Each row is a point on a tangle of strands that fork, close into loops and nearly touch. The rows are in no order.
In the rows, zero is written as 128.
Two points are linked if the straight distance between their rows is under 121.
<105>: [138 164 161 131 122 180 111 135 126 138 142 169 147 130 155 106  74 137
  94 138 152 163]
<348>: [ 97 101  91  90 160 114  77  55 144  70  89 149 142 119 135 112  78 151
 134 109 159 167]
<312>: [125 132 127 179 118 129 193 124 143 116 148  67 146 127  91  61 201 164
  79 114 142 131]
<46>: [168 131 167 181 112 152 174 101 118 130 114 118 153  72 120 136 132 119
  92 131 136 146]
<925>: [121 113 100 149  94  43  75  91  97 147  96 151 153 148  62 133  98 137
 141 155 107 137]
<801>: [117 125  97 126 118 146 147 121 135 143 116 151 124  93 182 114 167 134
 125 183  82 137]
<685>: [159 158 181 150 114 130 183 111 132 119 149 125 169 112  96 143 125 106
  72 128 118 107]
<766>: [124 157 189 129 164 108 119 151 157 129 130 157 152 120 123 119 117  96
 121 151 146 100]
<813>: [103 115  84  97 177 136  76  56 151  87  98 121 154 122 157 112 103 129
 183  68 133 136]
<164>: [139 139 155 164 105 170 118 134  88 172 149 179 176 140  97 104 152 135
 143 154 132 137]
<994>: [100 136 143 164 116 147 183 133 126 113 142 147 162  96 162 100 200 146
 139 176 121 155]
<779>: [114 112  92  89 119  40 129 130  98 133  90 131 156 143  93 141 134 120
 146 140 108 124]
<880>: [114 130 132  84 111  89 153 177 176 131 137 106 115  97 139 185 130 116
 110 143 136 116]
<713>: [151 114 140 132 149 130 109 184 135 149 113 118  84 126 101 120 120 113
 140 116 153 119]
<704>: [126 150 106 178 126 108 159 112 164 128 102 178 133  84  97 165 134 152
  87 159  96 139]
<467>: [144 139 149 137  80 134 166  73 137 115 143 181 126 101 146 128 100 109
 142 168 100 160]
<336>: [127 114 126 157 101 150 156 133 151 146 155 129 164 139  95  62 182 177
  71 169 147 134]
<338>: [147 149 155 113 171 149 171 186 131 121 200 117 128 151 129  91 153 140
 141 124 109  97]
<484>: [119 121 104 159 124 165 106 195 139 120  78 161 137 124 136  96 126 134
 134 145 114 137]
<317>: [119  96 158  82 103  81 122 118 114 128 157 107  93 160 140 185 131  73
  53 117 125  83]
<99>: [167  92 170 144  82 142 152 110 125 145 140  62 140 108 140 104 192 125
  62 160 144 132]
<795>: [116 104 131  76 119 133 113  97 128 113 134  63  62 157 140 115 106  77
 141 117 141 106]
<666>: [ 99 148  97  88 125 116 105 118  76 158 106 153 144 124 105 185  94 112
 144 150 182 115]
<547>: [131 107  84 114 147 101 148 143 141 142  86 145 124  92 159 165 141 114
 165 148  97 153]
<437>: [114 159 161  96 157  72 147 130 132 103 113 137 118 109 105 138 109  87
 113 133 139  79]
<64>: [ 87 132 157 167 162 151 136 170 119  66 135 169 138 150 155 103 153 121
 218  90 118 120]
<216>: [133  82 144  65 134  30  77 108 163 116 115 107 139 154 118 155  84 125
 102 120 160 126]
<498>: [128 135 152 110 140 164 115 142 142 148 129  90  48 136 202 123 153 133
 105 147 134 118]
<370>: [135 103 132 152 156 157 110 145 106 122 132 193 131 135 144 101 173 116
 207 102 114 125]
<192>: [105 147 120  97 139  95  96  73 108  95 114 171 132 151 122 111  73 134
 151 100 157 177]
<647>: [146 154 116 156 149 114 198 151 104 148 153  91 155 137 102  95 198 171
  79  96 105 134]
<720>: [113  95  67  86 145 101  89  77 116 157 128 110 167 113 109 155 132 125
 202 107 150 135]
<707>: [154  95 115  94 151 103  98 169 143 149 141  60  73 172 173 135 114 151
 150 109 109 144]
<952>: [127 133 115 197 116 199 186 157 144 144 180 104 122 137 122  83 196 156
 167  77 117 158]
<314>: [110 126 125 151  96  95 124 147 145 107 110 165 146 115  97 152  55  99
 131 162 124 140]
<794>: [139 146 182 176 170 144 139 185 154 134 105 123 178 118 128 100 136 127
  86 131 155 116]
<937>: [139 149 179 129 139 193 128 129 121 109 135 141 120 120 179  99 119 121
 154 145 150 149]
<995>: [150 135 144 130  91 116  88 126  72 159 140 141 164 143  91 141 139 110
 124 165 140 122]
<309>: [120 155 148 105 114 134 192 181 166 137 176  64 140 109 144 166 154 140
  82 131 147 116]
<460>: [135 154 154 145 153 203 125 156  80  67 135 103 122 107 168  98 145 163
 133 121 156 161]
<255>: [137 128 164 110  96  91 131  99 115 129 161 131 102 120 100 216 112 108
  37 140 115  75]
<739>: [ 99 104  96  64 124 126  69 103 124 134 119  48 154 179 129 102  68 112
 158 103 153 126]
<889>: [167 109 156 199 103 150 168  93 164 148 134  73 173  92 123 117 158 146
  75 136 167 146]
<917>: [121 101  76  98 135 103 161 174 156 121  86 118 100  85 121 177 106 109
 140 123 130 125]
<757>: [130  97 128  64 183  78  67 120 182 130 103 111 156 147 152 114  95 116
 134 122 131  91]
<814>: [128 186 128 106 142 111 147 156  82 127 126 110 148 138 151 141 139 151
 104  97 133 153]
<463>: [133 123 118 172 135 182 208 151 135 130 184  47  96 124 143  99 175 167
 147 118 124 135]
<521>: [135 165 103 126 153 145 141 123 134 133 117 115  59 116 155 152 123 118
 147  76 130 157]
<538>: [136 172 172 133 104 111 145  58 151 141 149 148  89 122 139 130 129 108
  90 162 118 136]
<684>: [126 144 153 183 184 166 167 179 118  83 180 129 135 144 120 102 172 154
 193  98 111  97]
<888>: [128 123 167 113 112 144 131 138 148 168 122  61 109 141 168 143 159  96
  86 135 115  88]
<891>: [129 133 178  99 194 126 109 135 129 117 112  82  50 138 172 113 150 117
 119 145 135  90]
<305>: [135 130 114 113 136 151 158 111  87 137 136 144 102 123 122 135 106  98
 164  77 132 132]
<60>: [112  78 101  71  79  84 121  72 175 150 110 143  79 148 155 134  82 112
  97 175 119 116]
<856>: [125 130  90  88 162 111  91 150 115 113 137  92 114 153 131  89 175 130
 178 123  90 106]
<374>: [118 144  93 158  69 150 202 142 127 155 131 114 156 117  98 158  98 164
  52 145 137 134]
<29>: [137 129 103 108 137 149  86 120 165  96 128 185 123 103 113  83 125 108
 137 129 102 105]
<528>: [107  89  77  38 130  70 104 109 117 152 133 117 180 153 114 160 107 143
 153 116 136 117]
<55>: [144 179 129 150 170 147 168 158 100 127 155  48 138 143 140 129 158 168
  98  78 114 126]
<807>: [133  70  81  64 115 100 131 106 158 152 104 172  95 145 100 134  63 131
 106 152 106 109]
<35>: [106  98  89 105 171 136  81 106 114 120 115 119 141 124 160 125 146 120
 236  90 134 129]
<445>: [128 157  99  90 131 107 142 134  57 161 109 147 152 135 124 171 118 129
  87 120 138 124]
<63>: [122  82 130  66 126 140  74  98 154 115 152  55 105 170 114  94  93 124
 184 112 155 117]
<849>: [144 162 146 104 129 136 125 162 107 111 174  96 106 152 136  79 163 147
 126 120  78 109]
<924>: [126 141 123 164 125 121  85 106 108  94  84 179 132 132 122 131  90 140
 137  76 138 178]
<696>: [124 130  95 106 166 129 113 108 149 124 106  59  69 132 127 124  91  99
 161  71 119 114]
<112>: [143 147 117 153 155 187 120 188  90  85 126  83 123 105 145 149 156 140
 170  97 139 128]
<897>: [124 126 127 193 113 166 130 134 130 142 141 183 165 126  88 104 182 165
 107 129 160 152]
<328>: [124  95 126 154 103 142 146  69  88  93 110 194 126 106 120 131  98 103
 181 137 124 159]
<939>: [140 125 109 142 126 175  86 145 119 156 105 195 142 138 164 117 102 150
 113 144 117 154]
<780>: [140 103 132 102 164  79 111 180 130 144  95  71  97 152 132 129 100 133
 126  89 147 148]
<313>: [135 116 160 141  59 112 133 121 142 174 138  78 125 138 142 147 167 106
  66 178 108 113]
<882>: [133 139 136  80 135  60 111 107 136 126 132 104 103 137 102 148 139  82
 114 104 116  81]
<544>: [110 102 111 185 111 168 100 171 159  93  70 211 115 150 151  98 135 140
 156 105  98 139]
<806>: [138 148 107 133  86  86  78 100  94 125 149 169 149 111  56 166 120 122
 156 149 116 126]
<616>: [125 140 131 143 126 172 195 122 140 124 171  84 149  95 168 137 183 152
 114 145 141 130]
<247>: [117 147 108 177 128 164 167 180 132 160 148 149 133 145 143 120 138 153
 168  58 103 176]
<199>: [140 116 145 110  94  58 115 135 147 126 113 124 122 143 106 153  48 102
 116 144 136 138]
<740>: [111 149 142 157  67 126 190 117 117 163 159 145 122 141 101 167 110 178
  64 193 155 148]
<414>: [107 164 128 204 120 128 142 117 154 147 139 214 149 119  89 150 139 154
 123 167 130 141]
<222>: [145 104 142 207 103 165 113 126 133  87  81 206 130 119 116 118 118 126
 129  72 116 136]
<351>: [131 103  76 117 176 141  70 135  96 115  88  63 131 142 174 103 136 133
 204 132 108 108]
<536>: [151  99 115  93 132 117 108  93 132 138 127 171 122 128 113 124 108 109
 130 156 106 105]
<711>: [103 133 106 205 108 103 102 114 116 124  89 196 139 120  99 168  57 148
 154 181 110 143]
<363>: [112 132 145  78 116 105 114  98 178 144 126 148  64 127 170 136 107 108
  98 173 139 125]
<129>: [152 120 178 140 148 169 119 185 131 132 124  89 132 117 113  93 159 136
  93 130 138 126]
<440>: [138 134 105  77 186 144  42 126 165 120 131 133 117 126 140  98 121 117
 154 118 143 100]
<615>: [122 154 104 164 121 169 175 130 109 132 132 150 143 126 113 126 126 116
 148  79  93 138]
<961>: [124 161 164 140  77  89 122 119  89 160 161 130 134 139 107 183 114 144
  90 178 157 134]
<343>: [107  91 116 149 114 181 100 104  84  87 115 215 138 119 153 134 149 121
 202 101 138 145]
<387>: [144 150 160 142 103 114 142  88 120 130 154 146 134 115  58 159 109 104
  62 148  93  69]

How many points has the smallest loop of links through each point below? Write - if it is on no loop.
<917> | 7
<370> | -
<685> | -

A fork is a point with three links, a tip a point with one. Leave the first point through the second and follow the links. Name the first fork or tip that comes.
<343>; <328> | <711>
<463>; <952> | <739>
<99>; <889> | <707>
<467>; <328> | <35>
<707>; <780> | <891>
